Points, in no order, along strands that fork, close into loops and pass close to each other.
In the rows, 100 means zero.
Points whose rows are less than 77 apart are linked; no others are. Some points are linked to none.
<825>: [104  95 112 100 103 125  96 116  89 125  95  96 115 127 100 105 100  94
  98 114  77 103  97 109 102 104 100  97  87  85 112 135  76  92  76 101
 135  79  99  99  93  95]
<53>: [120 120 111 111 106 103  92  99 109 110  93 106 107 102 115  78 102 106
  88 112  82 104  96  99 105  89 112  88 115 102  99  88 106 105  83  89
 120  87  86  94 125 107]
<777>: [108 125  96  92  93 127  82  95 101  86  87 122  95  94  87 103 106 114
 103  91 101 100 103 114 101 105 116 103  99 108 106 106  99 105  85 102
  69 156  96 105 100  98]
<504>: [107 127  97  99  88  94  97 100 101 108 103  92  99  91 111 105  87 106
  78  67 102 115 118 106 106  97  95 105  90 109 106 115 120  94 110 124
 110 107 125 118 102 101]
<542>: [ 96 122  90 108  76  83  96  90 113  83 108 108  94  89 118 103 100 103
  76  86 110  88 130  79  96  87 106 116 108 120  96 107 131 109 110 112
 124 119 108  90 110  93]
<774>: [ 82  96  80  84 100 132  99 106  99  97  91  87 115 102  80  90 106 109
 115  77  86  93 111 108  79 110 113  87  83 106 110 105 106 100 103 128
 105 126 115  94  92 102]
<980>: [ 82 117  87 117 103 121  98 104 118 117  91  96 115 107  92  99  88 105
 110 107  72  91 100  90  62 112 111 100  90 107 104 105 106 100 110  88
 125 100 117  95 105 119]
<1505>: [107 115 103  72 112 136  90  93  98  80  84 110 102  90  85 107 125 103
  81  76 107  97  97 124  95 116 106 105  87 113 104 105  85  94  92 107
  68 134  91 124  99  99]
<360>: [ 89  79 108 100  96 103 120  98 100 134  98 110 118 116 107  63 121 110
  98 108 111  88  85  86  89  94 100  91 103  84 106 127 100 109  80 105
 105 101  84  93 117  56]
<609>: [100  86 114 125  95  83  83  93  98 104 103  97  95  96 116  77 103 104
  92  99 116  82  91 110  98  86 108  94 105 114 127  80 101 115 111  82
 104  85  87  78 110 116]
<695>: [ 76  75  90  93 104 106 121  95  94  93 102  74  89  93  85 110 123  93
  98  78 120 102  94  98  92 116  91  96  82  95 108  88  79  97 114 115
  80 103  97  97  73  96]
<1253>: [108  64 117 111  98  82 101  96  83  93 115  86  85 111 103  95  78  93
 106 105 113  80  86 122 106 123  87  98  81 104 104 114  66  99 113  77
 101  62 107  87  81 104]
<35>: [ 99 101 130  98 128  92 118  85 102  91 108  69  88  82  98 102 101  94
  97 102 139  88  83 106  93 127  68 127  91  93 112 114  92 103 124 110
  67  90  91 111 105  71]
<212>: [ 93  70 103  94 102 104 127  84  90  74  93  77  70  80  86 114 119  92
  87  88 130  97  91 108  98 123  75 106  83 106  95  78  78 106 125 103
  74  92  91 107  77  87]
<802>: [117 121  93  84 100 108  97  99 106  79  96 112 100 112 106  91 107 117
  88  88  82 116 115 107 104  72 103  95 109 124  87  93 111 109  91 122
 119 106 105  91  96 107]
<188>: [ 72  70  84  91  99 115 108  94  87 103 111  89  97 109  94 101 115 100
 105  90 108 103 103  97  87  97 107  98  82  84 121 108  83  94  94 120
 100  98  89  94  75  87]
<1008>: [ 96 100  88  78  86 110 102 112 105 129  89  83 114 131  87  94  96  64
  86 111  90  82  92  91 114  88  99 101  96  79 110 118  96  80  83 111
 109  75 103 112  83 104]
<1394>: [ 91  97 104 128 101 124 105  99  91 104 110 131 109  92 101 110  90 114
 125 100  92 106 113  90  69 102  91 110 106 110 100  92 112 109 121 109
  97 127 108  87  95  74]
<98>: [ 85  64  94  87 101  69 119 108  65  93 103 104 112 105 100 125 107  86
 101  90 123 103  94  96 108  84  87  98 120  95  88  79  87  98 104 110
  90  79 112 103  86  98]
<681>: [119 101 135 118  92  60  92 103 100 119 114 107 116  80 128 108  71  85
  96  94 106 116 102 102 126 101  78 115 108  98 117 127  98 105  93 114
  93  87 105  94 110  96]
<1262>: [ 94  76 102 100 102 103 103 115  71 105  95 112 102 116 108 119  97 111
 101  93  73 105  91 109  85  96  96  86  91  85 111 115  69  90  71 108
 125  82  98  99  79  90]
<16>: [ 89 105 111 112  99  72  90  98 116  93 108  99  97  88  93  90  97  89
  92  90 128  85  95  92  94 103  94 111 118 122 116  98  94 111 106  69
  65 103 107  94 103 109]
<1110>: [117 101  93  92  99 101 105 104 111 118  83 104 104 107 114  82 110  77
  84 129  87  95  89  92 104  88 109  90 119  98  96  99  99  96  72  95
 120  72  89  92 112 116]
<7>: [ 97 100 109 108  99  90  95 112 118 123  98 108 103 114  91  59 106  82
  99 121 105  94  99  89 100  95 115  91 120  86 107  84 105 110  89  54
  93 103  82  92 125  94]
<131>: [ 82  69  90  88  95  92 117 107  93  89 102  89 113  97 101 118 108  90
  91  83 110 120 103  95 112  98  79  89 105  91 102  85  86  94  95 120
  76  94 111 104  79  85]
<1357>: [ 92 114 104 104  99  65  99  93 103 138  94  99 116 101 103  82 104  67
 104 113 102  99  69  84 112 110  92 111 111  90 113 107 106  91  87  90
 118  99 110 100 108 125]
<1506>: [107 105  87 108  93  77 103 100 113  81 102  93 105  96 115  86 109  96
  77 102 117  96 110  71 109  78 102 105 124 129  93  98 121 111 108 117
 121  95 115  89  99 100]
<1024>: [ 86  92  87 104 105 109 112 102  90  80 101 130 102 103  98 125  99 103
 120  91  82 111 105  86  75 101  86 109 104 100  81  62  94 115 122 112
  97 138 105  98  87  83]
<1275>: [105 101  90  72 122 156 108 115  93  82  78  95  81  82  66 108 123 113
 122  96  96 120 102 104  77 137 101  90  81 103  80  89  85 101 108 100
  80 132 103 116  98 100]
<1194>: [ 95 126 107  85 121 142  88  94  96  99 107  92 117  89  89 109 106 112
 104  95  95 113 106  98  99 127  95 108  88  94  90 128  93  88  91 113
  97 117  98 114 116  88]
<256>: [106 119  93 114  76 109  90  93 110  87  97 121  91  94 106  99  96 123
 102  93 103  95 126  96  84  81 112 111 104 121 108  96 129 114 115 109
  94 136 111  89 105  95]
<697>: [104 114 125 107 108  95 105  77 110 104 101  80 109  82 114  94  86  79
  95 109 119  79  95  91  90 129  80 140  82  84 100 119 109 106 126 107
  62  84 101 109 115  69]
<803>: [120  60 106 106  91  82  94 111 107  95 119 104 112 129 107 101  92 106
  87 115  85 113 118 113 120  75  93  94 102 119 108 100 103  89 112  96
 112  69 105  91  88  99]
<855>: [103 112 100  90 120 129 101  90 114  98 100  78  84  76  77 119 103 117
 114 100 109 127 105  87  95 132  83 111  92  90  86 113  91  91 103 105
  98 107 109 127 100  82]
<416>: [ 94 108  93  90  98 103 100 126  98  93  98  93 110 113  89  84 104  89
  85  96  88 100  99 107 118  81  98  87 104 100  91 123 102  96  72 114
 136  98 106  88  73 123]
<192>: [ 90 102 109  97 114  90 100  97 118 137  96  94 110 101  96  89 107  71
 108 117  99  95  68  84  98 122  91 106  94  82 127 116  90  75  84  96
 106  91  92 111 107 107]
<96>: [ 86 118 102  86 121 118 103 114  92 111  93  98  89  85  87  98 120  92
  98  81 109 113  91  78  80 121 103  96 109 113 118 119 113  80 100 113
 102 108 115 111 124  98]
<715>: [ 85 108  95  80 113 107 117  99  73 115 103  89 104 117 103  97  94  96
 100 104  79 110 110 101  95  79 106  95 104  68  78  78 113 101 101  80
 104  87 107 123 100 113]
<669>: [107 123 119 121 105  96  80  88 123 114 103  84  98  79 114  99  88 115
  97 101 100  99 105  96  87 130 105 122  79  98 125 122 117 103 121  97
  92 102  95 104 129  97]
<127>: [ 89  83  99  93  95  63 109 104  76 113 107 116 108 120 114 102 100  96
 109 101  99  91  87 102  99  67  89  90 118  81  90 101 103 101  96 106
 132  72  98  96  92  95]
<1100>: [ 94 102 111 120 101  81 108  81 105 120 100  95  95  98 117  75 103  77
  92  99 122  87  81  96  98  96 101 102  99 111 120  96 116 109 116  90
 109  80 101  81 122 120]
<1486>: [ 84  79  80 109 100  92 118  88  80  93 109  91  69 110  89 122  88 101
 115  91  97  91 100 111  70 116 108 100  90  79  79  89  79 105  98  88
 118  67 104  92  80  93]
<928>: [104  70 103 116  98  88 110  85  83 100 117  89  73 109 103 112  77 107
 116 102 107  87  87 112  87 129  94 109  79  92  76 116  71 105  97  81
 116  53 110  99  81  85]
<1010>: [ 85  68  87  96  90 105 117  96  93 124  92 106 118 117 113  90 105 100
  88 104 103  90  91  84  79  85 102  95 107  88 109 104 102 101  85 108
 103  80 101  98  99  58]
<1112>: [110 130  93  82  91 131  85  92  98  83  92 122 103 101  89  88 108 110
 101  82 101 100 113 116 106  99 121 106 101 122  72 110 118 119  88 107
  99 147 100  97 104 113]
<1433>: [ 96 101 104 108 125 119 110 111  98 111  95  92  88  81  87 116 103  97
  98  96  92 112  90  82  65 127 101  90  98 108 102  95  99  88 107  86
  95 101 119 114 115  97]
<877>: [118 122 102  98  78 109  79 105 114  98 100 112  78  91  84 110  89 128
  96  91 109  99 121 106  85 106 118  97  96 108 107 106 102  97 100  80
  58 136 106 106 104  96]
<1329>: [ 75  96  88 120  96 100  98  89 111 129 107  94 117 114 103  89  91 110
 112 110  98  82  98 102  74 105 107 115  94  95 109  99 100 111 106  86
 121  86 104  76  91 105]
<1397>: [105  77 104 106  92  79 113  91 105  92 107 102  96  80 108 121  97 105
 109 108 112  98  86 103 128 119  93  93 111  80  92  93  83  82  95  86
  64  67  77 108 117  73]
<977>: [123 100 124 112 122  88  87  98 106 122 113  81  90  98  96  89  99 106
 106 103 104 113  90 117 116 119  91  98  82  85 124 101  92  84 110  82
  91  86  83 115 114 104]
<1400>: [ 88 122 112 105  97  93 106  97 114 102 113  89  95  80  93 112 103 100
  77  81 123 101 107  91  89 109  97 116 100 100 118 112  98  88 112 104
  73 118 109 116  95  88]
<906>: [110 132  87  84  93 105  88 104  98  87  77 110  92 106 103  76  96 120
  89  78  95 102  99 117 112  84 119  95 109 127  84 109 118 107  87 119
 112 141 118 105  92 110]
<202>: [108 102  85 110  88  89  88  78 115  71  88 127  90 106 102 118  91 117
 113 102  89  89 101 110  88  81 113 115 100 124 105  84 120 110 116 109
  85 141 116 100 102  98]
<1046>: [103  90 104 100  97  52  91 100 104 118  96 105 111 101 106  93  93  63
 109 113 119  85  78  92 115  96  90 105 122  96 101  95  92  92  92  83
 100  77 108 102 106 131]
<643>: [ 90  97  96 110 110 100 113  99  83  99  94 105  89  91 104 132  92  93
  94 100  90 108  94  86  78 105  94  95 113 100  84  68 102 102 111  85
  90  90 110 108 109  86]
<645>: [107 146  90  92  97 123 108 108 105  83  89 105 107  97 104  76 114  86
  73  88  95  95 108 102 105 110 122  87 105 114  55 125 119 103  92 106
 127 118 109  95 112  97]
<755>: [106 108  96  90  85  80  97 109  90 111 105  89 115 116  99 103 100  89
  94 106 110 102 108  96 132  62  94 111 115 102  92  96 118  93 112 103
 108  82 112 119  99 119]
<83>: [ 91  83  82  85 114 129  97  92 102  88  77  99  95  96  88 103 106 114
 125  94 102  96  86 116  87 106 116  94  75 114 128 110 104  94 100 132
  84 139 107  91  93  99]
<1238>: [120  70 123 118  84  74  95 111 121 109 103 101 116 107 117  98  81  85
  84 116  86 109 112 116 129  89  82 101  96 113 122 117 105  89 122  87
 105  71 102  95 101 114]
<706>: [101  94 123 123 115  94  88  84 107 107 115  80  94  90 112 102  90 106
 103 100 109 100  93 109  93 125  95 109  76 100 117 113 103  99 120  98
  93  78  94 102 115 101]
<528>: [ 87  92  91  86 118 119 118 104  80 112 108 102  83 112  83  96  94 110
 106 101  90 128 108 104  82  97 112  91 104  90  75  75 109 107  98  74
  79 101 106 111  95 104]
<3>: [114 128 122 108 107  81 100  87 145 108 107  80 101  83 105  94  91  96
  89 104 115  96 101  90  81 132  94 132  75  88 123 126 111  92 125  95
  75 100  97 116 120  84]
<589>: [100 124  93  96  95  92 109 105 123 127  81 102  99 105  93  73 101  75
  73  82 104 114  93  81  89 116 108 101 109 113 106 105 125  93  97  92
 101 106 132 116 111 106]
<97>: [ 81  85  81 100  98 122 128 121  79  85  80 114  93  89  89 123 119  97
 114 100  87 109 102  77  75 124  90  98  95  79  82  62  87 116 118 109
  93 142  91 102  89  85]
<410>: [110  97 102 116  87  75  85  98 104  93 106  93 106  99 118  93 109 113
  95 107 111  88 107 111 122  67 100  97 107 105 115  79 110 107 119 100
 121  82  78  89 112 109]
<1466>: [108 107  99 117  95  66  86  97 115  73 101 110  96  75 111 107  90  99
  93  89 114  77 107  95  99  97 105 110 115 139 119 103 112 112 106  94
  90  99 108  81 109 110]
<606>: [ 95 105  90  72  92 124 102 121 107  94  85  80 127 114  88  94 118  62
  75  99  83  77 106  93 111  89 109  84 100  86  91 111  97  92  78 115
 128  85 112 100  87 105]
<637>: [ 97  75  96  97 105 116  93  95  90 109 110  83  81 120  88 101 112 117
 111 101 105 101 109 118  86 105 119 111  76  79 126 126  74  90  95 110
 104  89  91 100  75  91]
<972>: [ 87 101  91  78 100 144 117 121  89  83  81 112  95 104  85 101 111  82
  93 102  84  90 125  87  71  95 128  71  99  96  92  94 119  98 101  79
  97  97  96  98  99 111]
<1015>: [ 95  78 109 115  95  70 106  96  91 125 116 106 104 123 113  88  86  93
 117  99 106  95  90 114 108  87  94 101  99  95 102 107 103 112 100  97
 114  66  99  86  98  97]
<1233>: [116  94  84 106  96  89  95  78 112  63  85 104  84  95 105 132  81 118
 112  96  86  96  81 129 102  92 106 103  77 121 109  81 104  97 115 122
  79 131 124 109  89 101]
<278>: [111 102  94  99 104  95 108 111  89  73  92 101  85  73  96 142  94 113
  82  93  86 114 114  99  84 106  99  93 119 104  80  68  90  98 110  87
  84 102 113 113 102 100]
<1211>: [114 117 104 101 102  96  84 108 100  85 105 101 102  86  99  70 123 102
  80 102 121  90 108  93 128  79 104  96 132  94  96 103  92 110  75  97
 107 129  75  86 110  92]
<1491>: [107  69 115 113  92  59 103 104  90 128 119  99  89 125 103  92  82  80
 115  99 111  88  89 123 114 109 100 108  90  97 107 120  76  98  99  72
 103  58 105  86  90 110]
<815>: [102  91 103 104 100 107  87  93  94 104 100 103 108 104 114  67 109 128
 107  99 101  98 102 120 113  86 103 101  94  84 116  98 101 121  94 114
 118 128  62  80 108  88]
<612>: [115 133 110  88  83 114  94  95 122 114 110 110 112  91 105  97  90 102
  71 106  97  97 132  87 103  95 106 113 107  98  89 123  98 110  69 103
  93 113 110  89 120  86]
<1449>: [105  87  91  94 101 115  84  94  86 105 105  96  80 117  96  96 112 129
 127 114 101  99  98 123  92 108 107  97  69  67 105 104  70 102  93  86
 109 101  62 107  96  96]
<744>: [115 114 108 112  92  83  89 117 113 101 104 119  93 107  88  86 109  94
 104 119  99  99 125  69 101  84 115  95 132 109 102  82 123 120  94  64
 101 101  91  90 127 107]
<596>: [100  73 106 112 107  84  99  89  70  78 108  97  85  90 108 109  87 102
 103 101 114  81  85 122 101 112  85  92  98 120  89  77  74 109 111  79
  92  81 102  88  91 105]
<409>: [110  98 113 104 107 123  78  92  99 100  89 109 106 100 110  85 100 122
 120 108  93 105  87 126 110  88 102  96  86 104 124 109 102 110  90 128
 103 128  80  87  99 102]
<1297>: [101  82  91  92 107 114 107 116  79  79  79  83  74  83  86 131 101 110
 101 109  77 103  90 110  84 113 103  74  92  82  92  81  72  90  91  89
 102 100  91 109  77 118]
<949>: [107  60 112 102 104  63  91  98  76  80 116 101 104 106  99 105  88 106
  97 107 108  90  97 116 104  88  95 100 114 126  95  83  77 107 104  85
  97  67 118  92  89 108]
<1335>: [113  93  84  99  92  88  82 102 100  63  98 112  97  99 107 129  86 112
 112  99  84 107  94 115 122  89  89  98  89 107 107  88  92  93 111 117
  97 122  96 109  74 123]
<1105>: [121 108  99 100  90 113  93  87 105  93 107 103  59  80  83 118  88 136
  92  91 101 117 107 114  92 120 111 103  87 112 100  97  86  93  89  90
  60 122 109 111 100  88]
<224>: [ 81  80 100 114  99  84  91  95  97  85 101 108  95  80 105 119 102 116
 119  96 110  91  76 111 112 111 100  93 101 100 121  99  82  94  92  99
  83 111  72  84  90 107]
<963>: [ 82  92  78  89 104  99 114  94  77  97 109 102  78 114  99 122 103 109
 126  94  88 107  99 102  77 105 111  95  85  75  80  82  85  99 104 107
 119  93  86  97  85 111]
<1518>: [ 87  68 101 115 103  90 107 100  94  96 102 104  92  93 110 124  96 124
 116 102  94  98  79 110  96 113  95  90  91  90 108 100  69  89  85  97
 106  84  85  92  76  94]
<5>: [ 82  86  92 104  92 111 119  98 104 102 101 114 118 103 113 100 103  86
  84 105 100  97 111  68  89  82 100 100 122 100  96  89 118 101 106 107
 109  96 103  85 104  63]
<358>: [100 104  73  88  90 103  99 117 105  61  84  95  92  78  89 134 101 113
  96  76  85 105 112  96  90 118  96  84 101 112  93  75  92  98 106 109
  84 118 110 112  90 102]
<384>: [102 122 105 113  96  94  91  94 114 107  94  98 107  89 122 112  93  93
  94 101  82 101  89  95 105 108  98  92  86 105 108 112 119  80 107 109
 129  82  97 108 119 112]
<939>: [ 98 104 116  91 114 137  80 106  84 111  92 100 109 123  99  89 111 117
 108 110  88  95  96 125 109  91  99  97  73  97 110 123  92 100  84 115
 134 106  89  93  95 108]
<553>: [109 105 118 114  90  94  89  99 111 110 112  96 107  99 122 105  83  90
  96 103  92 110 102 109 129  93  86  93  89  97 116 120 116  88 116 106
 121  77  85  95 102 113]
<829>: [ 90  82  87  93 111 101  89  99  88  99 105 105  90 111  86  97  83 123
 123 108  83 114  91 119  85  83 108 101 105  97  83  70  91 107  92  87
  85 115 111 103  73 117]
<12>: [ 86  87 104 111 102  56  90 104 105 100 112  99 116  99  99  89  94  85
 105 108 124  82  92  92 106 100  92 109 122 113 108  92  80 113  91  78
  84  89 106  84 103 119]
<29>: [ 99  90 120 116 110  98  97  95  97 117 108 103 117  98 116  69 105 128
 105  99 104 108 100 103 105  96  98  96 105  87 115 115 102 115  84 114
 102  99  76  90 116  67]
<176>: [ 94 105  88  88 110 120  91  96 103  88  87 117 111 118  80  90  89 120
 123 110  75 100  99 123  85  71 115 104 109 114  81  78 105 113  86  95
  95 134 118  95  90 109]
<1257>: [ 98  72 120  88 120 104 127  77  84  81 102  79  73  89  97  99 114  96
 101 100 144  93  81 112 101 127  67 115  81 106  96 103  77 100 120 107
  79  75  94 108  90  69]
<387>: [ 78 103  90  86 104 130 108 105 102 114  92  97 103 115  82  90 110  73
  91 110  93  87 100  84  80  99 121  89 101  86  99 101 103  89  87  79
  98  91  94 100 101 104]
<1446>: [104 143 104  92  94 118  92 106 108  93 103 105  92  93  87  63 107 101
  89  81 114  98 105  98 113 103 120 104 111 110  76 128 115 108  79  93
 105 126  94  89 113 107]
<513>: [102  85 112 101 110  99 120  88 104 101  97  86  71  76  99 126 112 105
 110 111 110 110  74  97 112 138  91  90 101  91  89 101  89  81 102  87
  89  63  76 110 111  80]
<575>: [114 103 103  92  97  96 105  94 118 153  85  99  99 126  90  61 111  83
 104 125  94  86  89  98 106 107 112  99 102  79 114  88 103 101  90  75
 101  81  79  98 132  94]
<1205>: [109  99  84  85  99  63 100 114  96 113  99  96 115 108  90 108  93  63
 103 112 106  91  93  81 125  77  96 114 130 105  86  91 114  86 101 101
  92  76 119 120 103 129]
<1158>: [122 133 119  94  85 117  92  90  96 115 110  98 120  97 113  98 100 104
  71 106  97 108 118 110 125  87  93 115  92  89  98 121 105 101  84 122
 114 107  99 112 115  85]
<1510>: [112  76 130 115  95  68  99 107 102 110 110 103 126 103 124 112  68  69
 100 105 103 105 100 110 130  93  62 118  98 101 104 124 101  96 122 102
  91  71 108 100 100  94]
<162>: [119 119  91 106  99  93  99 113 123  99 105 111 104 110  99  75 112  91
  98 131  97  90 119  64 117  86 115 102 138 107  77  98 108 117  88  87
 106 104  87  80 116  88]
<1246>: [104 102 100 110  98  64  97  95 103  81 105  99 109  98 115  98  95  80
  91  93 123  77 107  88 109  82  90 114 113 140 100 101 111 109 114 105
 105  64 118  86 106 122]
<1067>: [118  71 105 109  98  69  73 108 113  84 114  98 113 118 109 106  99 125
 108 115  95  95 117 118 125  72  89 107  96 121 117  92 104 110 116 101
 114  79  87  92  85 113]
<262>: [ 98  77  94 103  88  84 101  99 112 106 100  99 115  97 116 118  95  82
 100 121 101  83  88  90 113  95  85  92 108  79 104 103  90  80 100  94
  88  68  82 112 102  91]
<647>: [ 90 105  90  97 103 127  94  99 105  91 101  81 120  99  91 116  98 104
  99  96  93 107 101  97 107 108  85  89  81  86  99 106  94  78  96 107
  97 100  93 115  87  98]
<1146>: [107  80  90  95  95  92  94 124  95  72  88  74  91  86  84 128  96 101
  96  98  87 102 104 105 103  99  89  75  99  85  85  76  86  85 111  87
 109  92 111 124  71 125]
<893>: [104  87  79 101  93  93  91 113 111  52  93  89  99  82 100 137  91 107
  99  90  85 101 105 105 111 105  85  87  93 108  97  79  84  85 118 116
  99 100 100 110  76 112]
<1030>: [ 72 111  76  85  99 113 112  99  75  95 105 107  87 103 101 101 113  91
 115  84  92 107 111  85  87  99 110 103  91  90  87  81 118 113 120 107
 101 145  97 109  97 118]
<1425>: [108 101 110 108 107 115 117  84 118  97  98  78  71  68  82 123 102 111
  95 102 111 122  92 100 106 137  90 100 103 102  96  93  95  88 104  90
  83  82  93 124  99  84]
<1254>: [ 96  87  92 105 100 105 101 103 118 104 100  77 104 100 100 115  90  86
  94 105  97  97  91  95 104 108  87  89  83  85 102  98  91  76 105  89
  95  72  98 115  91 105]
<417>: [ 99 135 106 100 100 102 114 108 100 120  91 106  85  84  91  88 103  83
  86  85 101 117 102  71  87 113 109  98 113 114 103 123 124  88  85 108
 102 116 128 110 122 103]
<1190>: [104 115  96 103  87  77  99  96 111 119  99  88 105 102 103  94  95  85
  73  83 113 105  99 100 101  98  98 108  93 112 110  96 116  90 116 101
  94  84 139 128 105 106]
<1025>: [105  97  97  93 107 129 100  78 108  87  80 112 107 104 105  83  99 107
 126 109  94  98  81 116 106  87 117 102  84 109 117 114 110 105  83 140
  96 143 104  88 104  96]
<1141>: [ 85 119  83  86  95 129 110 114 106  91  89  96 115 102  93  75 111  92
  87  72  91  93 115  87  90 101 114  76 100 110  89 115 123 100 101 118
 116 115 111  99 105 102]
<380>: [115 126 107  95  94 114  82  98  90  97  98  99 112  92 113 104 102 119
  81  78  96 112 116 118 110  88  94 107  82 108 108 120 106  95  96 129
 112 133 110 118  96 105]
<369>: [109  93 113  98 110 103  90 105  90 121 113  83  91 112 102  95 101 113
 115 111  99 109  90 115 116  98 102  85  82  73 113 110  88  83  99  85
 109  79  74 105 104 101]
<193>: [ 88 109  91  86  89  85  96  99  73  86 108 124  93  82 105 116 122  95
  94 102 106 113 112  81 119  85 108 105 126  88  95  83  95  99  92 102
  92 127  75 106 113 111]
<868>: [ 80  95  85  93 100  85 106  84  75  97 114 131  80 110 111 103 102 112
 139  92  93 106  93  98  89  93 109  93 104  82  83  77  98 111 100  89
 104 107  63  88 107 110]
<711>: [124  94 105 113  85  68 109 101 108 128  94  94  93 113 117  75 104  64
  89 119 109  91  85 108 125  88  97  93  96 105 112 103 114  98 106  95
 126  67 101  81 113 131]
<1289>: [ 84 103  92  85  95 100 102  98 106 137  96  84 112 121  81  94 106  80
 102 117  98  78  74  84  96 105 105 108  99  69 111 111  88  78  83  88
 104  86  93 112  95  95]
<581>: [102 114 102  91 109 145 116 121  82  84  83 110  93  97  84 106 116  96
  86  89  91 114 126  97  75 112 115  80  96  98  92  90 115  98 111  83
  70 118 107 120 106 104]
<783>: [ 75  78 117 103 113  89  90 104  94  94 105 101 105  86 109  97  94 116
 125  95 111 105  81 109 121 118  94 104  99  93 123 126  92  96  81 124
  83 116  79  85  81  96]
<1074>: [102  99  89  84 102 100 100  95  80 103 113  98 106 130 106 115  98  96
 103 103  90 123 111 111 120  69  91  92  95  84  79  78 114  95 114 105
 111  81 101 119  96 106]
<502>: [ 94 106  94 112  99  76  79  95 111  82 114  89 100  87  98 119  94 115
 109 102 110  94 104  95 113  94  92 108 107  92  93  85  88 102 114  84
  99  99  92 113  96 115]
<1114>: [ 82 108  88 100  89 120 105 113 114  93  98  93 128 108  86  91 103  92
  87  92  88  98 121  75  79  89 106  90 114 107  96  83 121 105 110 103
 111 108 122  91  99  88]
<365>: [113 112  97 101  96  92  99 115 119  98  97  97 117 104 106  76 100  82
  89 113  94  97  86  90 131  84  99  86 120 104  84 125  94  90  72 105
 131  94  97  87  94 119]
<1283>: [ 88  68  91  86 108  56 106 106  74  98 108 104 102 117  98 111  92  87
 103 100 104  95  97 100  93  75 101  96 125 105  93  80  95 109  96  94
 109  61 115  96  87 109]
<343>: [ 93  99 127 118 104  71  86  98  96 103 117  92 111  82 112 103  71 108
 117  93 109 109  92 110 124 107  78 118 103  83 109 116  95 110  89 110
  88 108  98  91  94 100]
<1378>: [ 92 125  91  91  93 112 108  91 108 126 108  94 115 107  96  95  94  81
 101 102  89 102  99  78 116 100 105 106 107  89  81 107 118  92  88 103
  90 100 106 110 110  92]
<1280>: [ 96 107  97 110  87  87 103  83  82  90 114 124  83  96 111 104 110  99
 117  88 116 106 112  94 107  88 106  98 115  96 101  80 114 114 109 102
  98 115  75  85 116 102]
<698>: [ 95 124  94 110 109 124 100 106 104 106  86 120 112 106  91  89  87 125
 117 103  74  94 101 104  74  85 118  93 112 118  93  88 120 109 104  96
 120 123 115  87 100 111]
<101>: [122 131 106 106 107 121 102 116 122  88  95 112 114 114 107  75 119  98
  80 131  97  89 114  80 110  90 115 102 125 111  56  97 109 125  93  83
 120 103 100  73 116  96]
<772>: [114 101  97  70 119 147  95  97  99  86  87 104  80  96  77 112 119 112
 113 100 103 117  86 112  97 130 110 108  80 113  97  94  71 101 101 111
  66 137  90 118  95 102]
<88>: [ 85 107 108 131 103 106 100  93 112 118 109 106 116  97 103  81  94 114
 113 106 105  96 105  91  77 107 103 116  97 111 112 102 119 120 119  96
  99 119 100  80 105  93]
<527>: [124 131 114 106  75 109 108 101 122 126 112 124  91  93 106  85  92  93
  84 118 108  96 131  74  99  98 110 114 101  93  91 126 118 110  84 106
 112 121 110  73 123  70]
<400>: [106  92  98  84 104  97 102  93  96  85 115 117 110 117 111 109  93 108
 103  92  77 128 113 111 110  73  93  99 110 108  88  76 103 101  96 121
 103  91 100 103  87 103]
<549>: [124 126 109 101 114 119 102 102 109  92  92 114 108 108 114  78 102 115
  77 116  83 103 112 112 101  76 102 100 116 116  76  92 109 124  89 102
 122 104  98  84 109 106]
<47>: [100 115  88  95 100 136 116 117  88  88  91 117  83  93  77 115 104 106
 118  83  93 127 124  93  77 126 108  90  92 106  81  86 107 102 113  97
  76 138 117 115  91  99]

How many points has the smallest loop of links through each point below? Write - if it is on no loop.
<1275> -> 19
<369> -> 13
<1194> -> 8
<1008> -> 16
<596> -> 7
<1010> -> 11
